Points, in no order, along strands that fork, close into loops and pass close to each other.
In the rows, 128 means zero.
Two points are linked if the straight distance between their rows is under 187. Some points are linked to none.
(1026): [143 123 102 131 152  91  95 127 138  78 106  67 110  80 141 115 175 168
 161 144 142  96 149 102 137 189  90 126 133 160 125 139  78 105 117 139
 101 137 165 189 114 103 154 131 110 142 148 183  83 215 137 119 136  87
 105  85  66 128  92 112 128]
(760): [133 145 132 172 135  85 217 147 140 116 115 195 123 111 151 110 155 142
 124 125 103 150 137 103 106 117  88 109 120 110 103 145 153 128  95  82
  92 124 152 137 109 173 163  97 203 127 139 113 122 103  72 109  99 149
 130 161 127 153 126 146 195]
(825): [140 123 123 124 185 123 107  93 128 114 119 101 113  79 133 159 166 121
 167  82 136 146 142  71  87 193 100 161 153 195 107 132 117 114 137 142
 102 137 146 159  73  75 140 161 144 117 124 166  60 206  92 126  94 111
 137 124 120 156 161 120 118]
(974): [ 82 134 159 116 110 131 124 149 159 136 136  83 129 129 133 118 179 159
 108 116 145  99 123 195 165  92 126  90 118  94 133 134  94 150 145 117
 153 140 125 104 182 175 141 150 151 185 111  77 176 132 179 123 163 190
 125  62 148  99  90 185 126]
(680): [178 184  89 143 126 128 133 157 167  79  91 157 129 103 147 105 100 174
 185 146  95  24 127  89 135 124 158 106 120 190 183 140 138 191 130 158
 137 131 143 166 145 103 170 140 146 124 124 156 128 166 168 105 125 125
 131 133  80 119  80 180 105]
(228): [118  96 118 109 138 106  64 103 109 133 142  96 112 144 103 124 106 124
 115 112 145 141 138 122 102 188 131 161 136 130 101 148 108  97 121 141
 104 105 159 163  77 128 116 166 111 133 155 183  86 149 114 122 129 101
 119 103 138 149 147  93 119]
(533): [156 137 138 117 132 164  88 148 123 127 161 124 128 154  76 192  86 140
 142 124 137  55  99 153 138  87 147 155 133 102 125 129 127 127 158 186
 152  88 103  89 137 137 113 144 119 147  82 134 157 117 145 161 132 125
 113 128 139 131 101 128 106]
(925): [134 115 132 114 141 178  19 130 103  80 165  88 175 163  80 136  94 159
  81 135 155 117 161 170 129 137 161 152 148  86 104 130 112 104 123 163
 128 123 116 128 160 172 113 138 111 155 104 124 162 140 162  95 135 111
 125  94 123 142 103 148  73]
(532): [164 109 122 143 133  87 166 176 127  93 118 125  91 137 136  94  98 112
 118 162  93 117 124  84 101 128 122 143 101 166 124 154 142 107  61  87
  67  98 186 172  76 133 186 159 130 153 168 209 102 107  85  88  87  86
 128 141  91  88 126  84 170]
(460): [105 142 130  78 132 162 110  90 172 128 138 105 109 123  93 140 136 102
  73  81 163 166  90 157  93 144  98 110 119 108  86 141 102 119 176 131
 117 145 138 103 125 151 113 158 131 143 121 122 132 145 125 169 164 188
 147  93 160 149 155 124 141]
(444): [142 145 107 134 111 137 104 145 127  88 160 136 139 151 144  91  98 151
  76 152 106  86 114 101 109 122 135 144 153  95 144 126 115 121 126 173
 132  92 153 129 133 148 141 127 108 129 145 132 119 134 167  91 139  98
 123 110  84 102  60 159  85]
(179): [126 106 169 117  74 158  98 151 101 145 147 130 152 186 127 114  90  71
  75 123 124  91 141 183 119  87 157 132 141  78 116  80 137 136 119 111
 182 116 114 103 183 151 102 143 124 143 107 100 153  60 146 117 150 139
 130 116 136 101 110 145 114]
(167): [109 173  88 178 102  99 156 133 104 112 136 143 121 113 178  55 128 177
  95 159  98 163 151  81 114 153 111 137 170 114 103  99 146 115  98 127
  85 115 104 145 126 131 117 107 122  88 189  99  95 135 131  70 129 130
 121 113  81 184 150 130 106]
(826): [122 144  92 155 112  90 155 135 104  78 124 144  98 113 194  47 122 165
 139 150 109 140 179  79  94 152 115 144 130 120 124 123 147 137 127  96
  95 117 129 208 118 130 142 143 122  98 199 143  88 125 132  33 133 107
 117 122  97 167 160 135 108]
(622): [149 125 110 129 168  99 150 119 132 135  91 138  96 100 129 155 125  73
 189  81  99 109 156  93  91 123 113 154  98 183 151 151 149 160 159 102
 134 150 186 154  78 110 136 178 140 156 121 183  91 122 103 107 100 112
 135 174 164 156 180 120 141]
(187): [126 103 132 128 145 120  90 103 154 112  97  96 186  88 129 117 170 184
 178 167 159  98 189 156 192 155 141 111 100 138 198 169  89 126 145  77
 161 195 120 162 214 109 113 102  92 109  89  98 162 137 164  95 160 115
 131 103 106  91  64 143 118]
(461): [144 154  83 111 116 125 109 139 168  93 119 129 106 112 127 107 140 208
 130 165 127  90  89 130 151 132 111 101 120  96 123 118 102 123 133 165
  98 132 122 138 143 116 131  94  91 136 157 139 153 218 144 134 136  94
 108  99  59 128  79 132 126]
(847): [125 164 139 129  84 119 185 157 132 144 156 169 106 139 140 133 123  99
  76 127 109  81  78 110 123  72  94 133 148 113 131  97 124 129 141 149
 168  90 112  62 148 143 126 118 152 116 122 120 126 102 153 158 127 143
 150 124 109 108 113 150 141]
(830): [119  73 112 102 159 139  32  89 114  99 127  59 137 152 117 125 102 110
 132 101 166 131 186 164 104 179 153 153 142 102 111 137  92 109 149 135
 149 134 149 168 131 139 108 170 109 135 135 174  95 150 157 102 153  89
 122  97 153 149 146 122  93]
(980): [112 111 161 166 127  94 211 169 111 135 108 168 113 137 152 118 164 125
 151 131 112 181 153 135 125 125 107 108  80 106 150 130 155 134 116  63
 119 151 162 136 120 161 144 109 174 143 149 107 114  81  78  82 108 131
 116 145 142 130 130 133 183]
(989): [137 133 118 113 154  82 150 114 142 114  69 158  85  91 117 153 112  75
 181  58 103 105 153 109  81 106 112 160  92 144 158 195 165 155 157 107
 128 155 200 139  87 159 159 207 121 187 117 189  74 124  79 115  60 130
 127 182 187 160 163 113 169]
(657): [125 124 155 129 132 181  88 160 114 103 186  99 179 158  94 137 117 128
  82 146 136 116 152 159 144  97 132 133 155  90 124 109 118 123 133 134
 154 123 113 112 175 170 120 111 126 134  99  95 172  97 166 115 152 122
 139 109 113 116  87 166  94]
(124): [129 159 111 102 149 139 119 116 156 124 161  95 113 102  85 149 113 149
 104 107 117 107 101 139  96 132 102 119 122 116  90 154 107 128 175 156
 104 116 140 121 101 143 116 170 151 165 116 146 143 165 133 138 153 175
 122 112 135 160 123 149 118]
(634): [131 109  91 112 103 104  93 116 134  81 130 114  98 146 173  70 104 151
  96 148 103 101 140 101  89 144 136 137 118  86 134 144 112 120 135 143
 112 106 182 171 107 142 149 155 108 148 163 201 104 144 145  62 135  99
 111 113 107  98  85 128 111]
(734): [116 144 138 154  83 103 156 119 108 164 151 128 116 166 140 127 162 156
  98 158 146 200 129 131 122 107 109 125 164  80  90 113 150  93  91 125
  93 104  71  83 113 129 133  52 164 104 142 108 150 103  89 164 130 148
 115 134 128 145 186 100 136]
(655): [134 149 132 122  62  90 175 137 137 135 114 197  97 137 131 130  96  82
  84 103 131  99  79 100  99  64 102 152 127 108 113 119 169 113 140 148
 147  82 114  56 133 147 120 145 117 137 122 131 135  94 121 167 121 151
 155 150 150 111 147 129 160]
(409): [125 140  87 126  76 121 109 109 152 117 121 130 108 133 140  90 153 185
  70 143 126 123  88 118 107 137  85 107 137  62 109 100  83 107 107 136
  96 135 154 120 149 131 129  74  75 137 189 142 137 187 142 145 148 137
  94  92  55 108  98 112 140]
(165): [137 119 139 137 131 115 143 193 125 159 127  85  99 139 125 164  74 136
 180 129  70  35 132 171 150  56 158 124  88 133 154 140 134 174 171 116
 154  88 130 130 130 115 152 184 132 186  98 172 130  66 140 122 107 129
  80 151 183 120  79 127 119]
(642): [ 88 143 162  87  82 107 129 114 151 154  57 153  97 162 120 120 128  95
  82  67 174 158 116 194 113 113 148 115 115  93  94 157 134  99 102 105
 130 141 104  82 125 179 140 167 126 158 119  98 182  79  93 177 133 190
 111  99 191 100 203 122 169]
(752): [140 120  94 116 131 133 117 132 157 128 112 129 106 120 129 128 128 175
 171 153 126  90  96 124 156 138 107 114 102 141 138 113 106 143 145 150
 125 130 129 136 139 103 124 132 126 146 148 167 144 189 121 137 126  93
 120 115 101 119  99 124 134]
(610): [130  82 127 114 156 180  32 101 112  80 142  83 177 162  99 128 106 130
 125 115 169 121 195 185 126 148 171 134 142  99 109 125  99 121 130 126
 148 151 125 167 178 144 103 153 100 124 120 128 140 146 163 100 154  91
 132 110 145 153 142 147  80]
(261): [130 102 160 160 189 186  78 128 112 125 188 111 220  84  76 188 133 145
 181 150 145 133 159 119 189 125 169 112 166 176 151 131 138 175 113 142
 140 127  98 139 161 100 108 105 157  92  26  68 160 151 169 144 128 124
 136 165 141 133 130 141  64]
(3): [134 135 138 142 126 139 180 162 124 158 181 130 126 129 144 151 138 122
 128 141 116 100 106 138 164  86 113 115 142 126 142 100 124 138 146 139
 163  96 111  92 135 127 131  92 167 119  97 107 157  99 166 133 163 140
 119 127 116 121  83 168 119]
(504): [125 118 155 147 132 130 150 184 106 166 163 103 124 127 132 154 106 105
 147 132  87  88 132 150 146 100 147 130  94 155 131 118 140 146 160 105
 152  91 137 120  98 116 127 143 149 148 106 133 139  66 147 122 130 131
 112 149 156 126 101 137 131]
(196): [157 184 113 155 141 142 108 178 118  63 156 141 162 125 132 111  88 156
 126 143 101  47 127  90 126 103 136 156 153 123 173 145 128 153 143 165
 132  90 121 131 153 151 151 122 125 107 113  96 131 115 192  77 123 101
 123 123  78 105  55 190  65]
(835): [139 135 106 142 133 126 131 136 168 118 119 143 127 107 156 105 120 162
 192 147 117  62 135 126 162 123 129 101 111 169 176 133 123 192 162 124
 153 153 146 148 153 108 139 142 140 131 104 131 137 162 139 119 133 107
 133 124 116 115  98 168 109]
(957): [155 172 133 111 152 159  97 135 121 101 191 108 152 107  58 179 111 136
  99 111 121  85  81 135 112  89 106 140 165  98  99 133 124 129 168 213
 115  81 120  99 106 151 125 141 139 148  88 120 160 162 154 147 147 137
 136 113 110 144  98 152  88]
(438): [124 116 121 120 148 115  94 101 134 141 122 129 111 116 117 141 150 126
 141 106 149 165 136  90 100 180 117 158 140 142  86 135 141  99 141 132
  91 117 134 142  70 115 110 158 136 118 149 161  86 161  76 125  87 100
 116 128 144 167 169  90 137]
(1007): [136 138 136 146 135 140 105 193 106  91 177  96 164 142 134 115  69  81
 111 118  79  34 151 120 111  77 155 156 149 103 170 128 133 149 160 128
 141  93 133 135 132 146 150 144 119 127  99 115 104  58 174  84 120  81
 109 132 118  92  47 169  94]
(975): [149 122 117 135 158 176 144 109 134 157 165 161 145 120 116 182 130 113
 153 124 119 122  73 118 156  87 142 132 148 184 136 102 147 161 152 179
 160 134 110  77 148  78 118 127 124 102  91  90 126 140 156 179 126 139
 167 178 141 131 134 133 110]
(290): [127 112 171 136 122 103 151 143  92 154 111 144 122 150  81 166 112 113
 136 121 141 172 150 157  99 141 144 131  98 123 103 165 170 100 138 107
 119 115 124 113  60 156 124 143 161 135 139 134 142  51  84 144  99 147
 127 162 177 155 145  84 172]
(1067): [144 115 116 136 187 167  96  76 144 128 142 115 189  98 132 147 177 137
 186 139 153 152 119 101 172 169 139 116 167 199 170 122 122 146 128 162
 132 198 117 133 161  43 124 123 103  80  92  67  96 192 146 161 128 107
 173 138 112 101 121 143 110]
(11): [ 75 133 132 112  96 148 150  99 173 143 110  85 107 136 160 102 195 146
  87 131 160 138 138 190 147 101  99  82 131  98 134 107  89 116 130  95
 139 174 121  94 191 154 135  93 128 155 138  71 149 143 147 127 182 186
 124  78 122 115 154 170 133]
(730): [155  88 140  88 201 175  99  92 106 168 124 127 145 140  87 208 119 111
 179 105 129 164  81 143 175 155 159 135 106 180 148 127  98 137 124 178
 132 183 134  98 137  63 119 143  98 126 117 129 115 152 124 182 117 120
 142 133 147 114 130  91 130]
(668): [136 100 141 155  95  64 142 151  94  92 113 160 111 139 136  76 104 141
 137 147 116 150 152  95  93 146 106 160  95 102 107 149 160 105  79  88
  96  96 147 183  86 149 150 127 127 118 187 174 105  95  47  80  84 105
 138 136 123 105 129  76 148]
(773): [121 140 101 159 126  95 155 140 112  98 120 128 110  79 187  66 161 153
 168 156 106 125 173  63 128 176 119 127 135 197 126  97 129 143  87 109
 111 143 136 200 104 102 147 120 138  88 184 141  78 167 140  68 130  92
 120 123  57 149 130 124 117]
(1038): [175 191 101 161 146 142 117 175 127  89 128 158 141 100 123 150  78 164
 157 133  69  14 102  75 123  89 150 148 156 159 166 125 138 165 137 204
 134  95 105 129 120 122 157 132 145 128 106 132 124 155 178 111 112 105
 122 156  82 134  89 181  85]
(806): [115 123 177 151 138 102 184 158 102 171 119 127 105 154 120 135 142 123
 130 111 125 194 146 162 125 151 129 105  80 115 130 152 141 108 119  75
 120 123 157 133  91 158 136 115 187 133 153 139 132  50  89 106 121 154
 101 130 162 145 119 112 184]
(406): [ 91 158 159  85 103 124 132  95 172 148 108 114 106 137  91 135 141 104
  47  79 160 176  86 165  90 113 103 113 121  74  70 154  97 108 136 105
 106 131 123  86 125 194 130 141 133 152 124 115 167 121 126 185 161 216
 133  90 154 124 171 125 156]
(692): [122 104 117 145  94  68 155 116 122  67  95 157 105 125 165  65 111 152
 149 141 140 161 172  98  77 158  99 152 106  83 102 145 165 104 127  88
  92 124 127 190 116 151 135 152 111 120 172 154 103 114  61  72 102  98
 122 129 141 144 172  96 131]
(257): [123 123 122 110 170 122 215 119 154  96  64 182  92 122 150 145 164  97
 158 120 170 201 121 124 139 122  91 106  82 109 147 131 172 114 128 103
 122 191 109  99 133 121 143 100 138 101 143  98 100 135  25 149  78 112
 164 151 129 111 179 110 183]
(51): [107 127 164 146  95 139 140 190  90 120 174 126 152 156 136 109  94  59
 105 119 108  64 132 125 113  69 136 138 146  96 156  79 129 169 149 103
 184 108 123 114 167 147 113 138 126 127 100  81 124  42 167  91 131 121
 127 130 130  93  78 160  99]
(1045): [ 91 109  99 118 126 171 114 101 118 121 133  70 147 150 150 104 155  98
 100 148 168 171 178 172 139 153 132 103 153 113 123  97 124 101 123 102
 130 173 107 150 152 105  83  93  94 106 142  85 120 136 137 114 159 123
 141 114 130 159 182 127 123]
(787): [141 135 146 150 157 179 157 125  95 156 183 153 201 105 127 170 139  93
 150 156 124 130  87  83 179  95 147 118 197 171 143  81 140 168 105 166
 169 122  71  98 152  91 101  93 142  68  65  55 126 123 185 164 129 116
 163 185 121 116 124 148  94]
(738): [ 84 139  86 130  99 155 140  74 138 122 140  54 135 129 142 105 185 140
  83 165 168 173 168 174 142 113  98  97 165  92 125  88 109  94 126 101
 119 192 114 109 171 130 111  52 114 125 153  72 121 149 146 124 172 172
 133  96 113 156 159 138 122]
(661): [119 133 127 133  83  73 160 103 145 107 114 196 137 111 112 117  92 127
 122 126 137 143 129 117  77 123 101 141 121  47  54 185 177 111 123 124
  92 107 113 108  82 177 127 145 139 124 127 136 146  75  56 159  89 160
 152 158 169 150 147 106 168]
(873): [117  94 159 114  57 118 111 141  99 167 120 128 115 188 135  97  93 102
  93 132 112 126 144 158  99 117 148 141  96  92 125 110 133  88 107  98
 149  99 129 114 136 138 122 137 102 164 147 146 159  57 108 119 148 136
 118 104 151  81 114 119 132]
(789): [108  89 139 101 155 198  94 108 117 142 164 102 186 152 115 131 129  60
  98 133 162 192 143 177 139 142 173 106 162 126 110  79 119 127 106 101
 141 173 124 139 158 109  81 121 108 109 115  77 130 131 141 123 139 114
 167 130 138 146 187 116 112]
(815): [139 130 101 132 175 148 107  79 158 119 107 117 119  98 131 169 169 133
 180  93 148 141 125  86  86 156  93 141 168 180 127 112 126 124 152 167
 110 156 107 140 106  29 128 168 139 107 107 133  66 225  94 157 104 128
 140 143 147 159 181 128  93]
(93): [126 129 110 108  93 152  48 118  98  96 152 115 129 159 117 131  74 138
  87 126 132 118 146 165  90 129 150 152 164  66  77 123 149 108 141 179
 114  88 106 125 100 140 101 171 123 159 132 159 151 139 124 105 137 115
 110 111 137 158 136 122  61]
(512): [106 130  85 124 107 122 107 116 123  95 141 133 103 141 154 100  84 138
 128 137 128 123 160 141  89 124 137 147 144  86 107 134 177 140 169 133
 123 115 104 142 112 131 106 174 130 141 142 140 130 131 115  74 140 121
 112 132 165 191 171 138  68]
(26): [127 126 133  97  54 100 110 117 141 144  81 179  85 140 114 128  95  93
  88 100 142 108  98 151  81  82 138 136  95 110 108 156 162  94 140 147
 138  89 131  76 115 154 138 163  82 164 130 165 157 100  94 177 118 159
 138 140 175 101 139 100 158]
(1032): [124 124 126 120 151 136 172 113 140 160  98 105 122 115 156 140 192 117
 145 142 155 177 134 157 194 174 104  69  95 164 175 118  96 123 144 100
 154 189 148 124 154  89 120  68 143 119 139 112 135 157 142 154 143 159
 117 100 116 117 104 135 160]
(510): [152 106 145 121 198 195  74  85 126 146 164 114 187 106  74 174 156 139
 166 109 150 175 100 121 170 154 139 128 150 194 147 134  91 136 125 168
 118 188 136 112 176  73 137 139 120 112  75  76 115 190 152 187 125 122
 152 130 135 103 124 139 114]
(643): [151 117 108 125 168 161 126 106 135 166 134 150 118 101 112 184 131 104
 184 111 108 115  96 115 144 119 135 132 113 205 152 121 136 160 157 157
 149 142 152 103 120  66 120 152 123 125 114 139 124 149 127 156 118 124
 148 159 147 135 131 128 132]
(416): [113  89 150 125 115 124 137 151  96 177 121 136 122 164 153 106 101  89
 124 133  92 121 136 142 145 118 147 134  87 127 151 111 125 140 132  76
 157 125 152 136 146 132 127 143 108 158 145 142 133  64 123  98 130 101
 125 127 143  87 108 131 129]
(859): [141 129 163 169 164 157  75 139 118 107 177 136 229  73  80 165 130 140
 176 144 121 102 170  79 165 138 180 136 171 191 180 146 131 180 112 109
 142 140 103 143 153 103 133 102 143  80  27  70 151 127 178 109 115 104
 132 171 108 102 105 155  70]
(428): [119  82 145 117 180 163 106 115 124 142 117  88 153 124 123 144 126 127
 183 134 156 132 171 171 190 179 151 125 110 149 158 118 100 145 141 117
 160 164 111 162 160 101  89 113 113 122 108 124 141 133 139 120 155 106
 126 115 143 129 128 115 104]
(1004): [150 120 119 146 160  99 160 156 120 126 133  99  99 107 139 109 157 123
 126 141  99 129 138  99 143 169 113 123 105 194 120 130 101 109  67  92
  82 122 188 174  63 116 168 130 147 133 160 191  89 152 104 109 102  85
 111 126  80 118 117  93 183]
(805): [137 134 116 161 112  67 199 175 128 104  88 205  99 119 149 101  88 132
 156 131  78  95 126  80  93  67 142 149  82 150 130 130 194 169 131 107
 124  90 122 143 122 166 150 168 140 135 150 150 113  82 105  96  81 135
 140 199 157 161 151 111 161]
(30): [159 172 121 118  99 110 148 162 128 126 160 138  99 131 117 131 116 148
  68 141 101  90  57 108 100 102  85 138 157  71  86 127 104 107 119 181
  94  60 108 101  95 126 136  90 129 148 140 153 140 160 145 153 118 135
 120 112  68 120  92 120 138]
(296): [139 127 140  95 117 131 114 137 137 169 114 119  99 164  78 166  91 146
 139 125 129  97  69 162 143 114 147 125  97 116 115 124 109 111 148 171
 136  87 109  96 115 130 122 136 112 158 141 169 158 119 117 193 137 137
 110 111 141 120 118  87 145]
(940): [116 151 154 137 128 134 142 149 169 141 141  92 136 102 115 122 173 140
 108 125 116 109 107 158 165 121 112  65 108 144 170 158  91 142 145 115
 143 152 187 119 151 145 148 130 162 164 105  94 153 138 171 136 163 189
 132  78 116  89  57 183 149]
(945): [ 79 100 153  90 120 133 177 118 142 174  77 134  93 155 180 119 159 112
 157 132 147 142 141 181 185 116 135 110  72 134 160 111 116 133 131  85
 161 159 105 108 163 126 113 129 112 152 122 109 154 108 103 123 139 144
 114 107 161 106 160 138 151]
(453): [118  94 137 134 179 156 106  96 116 151 142 101 196  92 146 143 155 108
 196 156 133 154 142  98 198 165 168 106 172 190 168 113 128 180  92 124
 159 177 111 162 149  64  98  98  99  67  86  60  94 177 146 123 123  74
 165 151 117 128 133 128  84]
(998): [153 157 126 168 137 100 215 177 120 113  88 214 114 103 142 109 112  89
 129 109  68  98 115  42  95  87 136 143 112 188 139 118 184 145 110 110
 129 100 127 136 101 162 153 132 147 106 138 143  92  71 127 118  91 125
 154 196 107 144 138 136 188]
(21): [131 136 125 158 133 116 169 154  98 150 133 131 126 111 166 102 162 123
 155 158  80 130 138  63 148 159 134 124 125 213 131 103 124 139  70  90
 115 122 165 172  83 100 159  97 159 110 175 147  98 144 115  99 107  87
 125 145  70 123 109 119 154]
(328): [ 92 153  84 139  95 134 123 109 122  98 152 128 119 140 163  78 101 140
  71 149 129 156 149 130 103 128 122 141 172  88  87 111 163 119 135 138
 102 117  87 132 131 132  98 121 112 104 154  98 124 141 129  82 141 128
 143 103 125 179 175 148  91]
(285): [123 132 145 115 172 138 188 140 126 187 117 119 106 134 145 170 161 103
 136 112 135 182 114 159 194 148 128  72  81 173 171 137 111 141 135 115
 153 150 153 112 114 113 125  96 179 126 129 145 141 121 131 139 145 165
 109 135 168 130 101 135 160]
(714): [134 172  92 138 101  86 182 167 133 105 109 182  89 124 168  79  71 137
 132 118  75  86 121  79  79  88 141 154 122 130 129 130 184 168 158 131
 121  89 113 144 120 154 145 178 149 134 153 158 113 100 133  80 109 136
 125 160 149 175 137 141 110]
(720): [133 108 161 125 172 174 108 119 102 175 188 108 188 114 125 182 145 126
 172 153 150 167 108 123 216 100 174 120 181 151 134  97 133 159 101 172
 147 120  67 124 154 100 108  98 153  93  48  75 133 147 159 180 114 100
 125 187 140 142 121 122  78]
(552): [142 146 164  85 134 142 136 119 131 188 100 109 107 187  89 175 123 142
 123 115 144 146  64 192 181 121 162 115  89 118 128 117  58 116 122 160
 147 126  93  90 146 149 110  88 128 129 143 139 176 101 151 216 157 159
 108 112 140  98 120  98 174]
(307): [116 127 131 121 115  96 155  93 151 136 101 172 123 119  89 170 107 119
 148  99 147 147 134 152  88 113 121 139 115 101  84 186 178 113 157 125
 114 122 126  94  93 166 125 176 147 133 104 132 133  80  69 163  85 163
 148 165 193 170 167  98 178]
(379): [153 140 117 161 136 124 182 151 120 135 130 177 118 114 139 116 139 120
 130 132  83 133 106  49 126 125 133 142 129 200 125 102 150 137  77 128
 114 109 130 137  86 107 140 116 148  98 163 139 101 130 113 124  92 106
 148 171  88 136 142 119 164]
(864): [123 145 121 145  91  88 147 123 120 129 139 176 129 133 111 109 128 155
 102 141 148 186 130 112  83 130 101 150 146  82  62 147 168  95 119 123
  88  92  92 117  92 145 127  93 151 104 144 123 142  97  63 149 101 133
 133 134 138 161 164  97 148]
(1057): [129 121  69 131 127 101 115 117 145  65 117 115  89 111 184  66 146 160
 119 152 124  97 152  90 100 176  99 130 130 124 135 140  96 117 120 131
 113 133 186 187 113 119 149 137  91 132 177 201  81 178 152  68 129  93
 116 112  75 106  88 128 119]
(153): [122 128 158 127 110 147 117 138  88 177 148  96 136 170 112 144 149 131
  95 151 146 191 128 160 147 147 136 117 144 117  99 103 112  96  97 128
 124 107 109 116 108 138 111  81 156 118 142 125 154 100 133 157 151 152
 109 113 150 153 150  90 144]
(1061): [112 109 161 106  62 101 122 136 122 166  68 160  92 169 118 112 109 100
 101 108 144 145 135 184  98 116 139 141  87  98 115 142 161  84 108 102
 145 117 118  98 126 154 126 149 106 150 141 138 171  66  76 153 135 157
 115 115 173  91 158 110 143]
(1013): [145 169 160  98  85 126 104  84 141 163 102 117 111 163  71 140 129 118
  61  91 166 212  61 160  82 131 119 120 149  88  73 142  94  89  97 129
  96 127 108  74 103 160 130  79 124 114 146 121 167 112 124 235 155 201
 118 113 144 105 195  83 168]
(968): [115 137 103 125  73  76 146 126 129 100 115 164 102 141 179  70  68 143
 107 118  99 125 149 113  71  97 127 156 120  69 109 146 185 147 160 124
 114  92 104 146 118 158 138 194 124 155 148 155 122  97 116  70 106 132
 108 146 178 161 154 141  96]
(398): [139 104 147 152 164 118  89 127 136 125 133 129 208  80 120 138 129 194
 170 170 129  87 163 111 194 148 153 134 118 148 203 163 114 137 117  93
 146 159  99 139 196 123 129 101  87  98  82 121 180 132 144  96 139  78
 112 147 104  94  73 126 105]
(297): [143 147 158  98 149 132 188 137 125 194 121 142  91 156 110 205 159 105
 117 103 151 186  60 170 177 105 145  93  88 145 144 135 113 118 133 150
 151 116 126  64 112 145 132  93 160 125 124 143 163 110 147 214 148 193
 128 138 178 119 131 119 173]
(212): [106 111 129 122 120 139 136  99 157 135  84  84 154  98 149 126 198 144
 159 152 165 123 176 182 189 149 115  88 105 129 190 139  74 123 145  96
 176 210 131 140 208 121 111  80 111 136 114  76 143 140 165 132 177 160
 124  82 114  99  73 159 143]
(1036): [110  82 129 122 173 171  91  96 107 147 152 109 187 130 138 135 133  73
 145 148 150 172 127 132 169 159 178 131 170 152 146  92 128 147  84 121
 148 180 118 144 159  69  81 110  68  87 112  70  95 147 137 120 135  61
 175 147 118 139 175 117 101]
(603): [121 129 106 116  91 134  97  69 164 133  97 136 102 134 130 104 156 136
  68 109 150 182  72 106  92 149  84 128 137  79 107 115 105  82 105 129
  84 147 139 100 130 130 122  70  85 109 176 127 129 174  99 189 133 139
 109 104 101  95 166  89 161]
(644): [135 104 121 132 177 113  88 115 115 113 109  68 127  87 139 144 180 118
 173 109 154 134 177  94 128 214  94 153 146 193 132 121 107 119 145 147
 137 145 157 184 100  83 126 142 125 120 131 154  55 214 136 116 131  92
 134  97  93 134 139 123 118]
(125): [126 136 131 118  75 126  83  83 136 146 113 147 124 145  96 107 128 124
  40  97 141 187  92 120  60 155  95 141 149  71  87 152 121  74  92 120
  90 111 153  97  98 149 124  85  94 128 154 135 146 124  92 189 132 176
 124 107 120  86 157  88 161]

A tip is a point with one link. Name the tips that can be reached along the links from each point below, in the order of the rows.
(1026): (165), (815), (398)
(975): (859), (940)
(980): (760), (153)

A fork is a point with three links, a tip a point with one. Leave the first point through the second and follow the links. Name the first fork or tip that comes.
(738); (1045): (859)
(153); (734): (760)
(957); (533): (398)
(643); (730): (940)
(409); (461): (196)
(835); (752): (406)
(806); (290): (153)

A piece is all that can be reached along the links. How many separate loops has the piece of each point below (a circle has one, a figure eight two, a Y none), and how many tips (points with one link)?
(124): loops 5, tips 3
(730): loops 0, tips 2
(989): loops 0, tips 2
(806): loops 0, tips 2
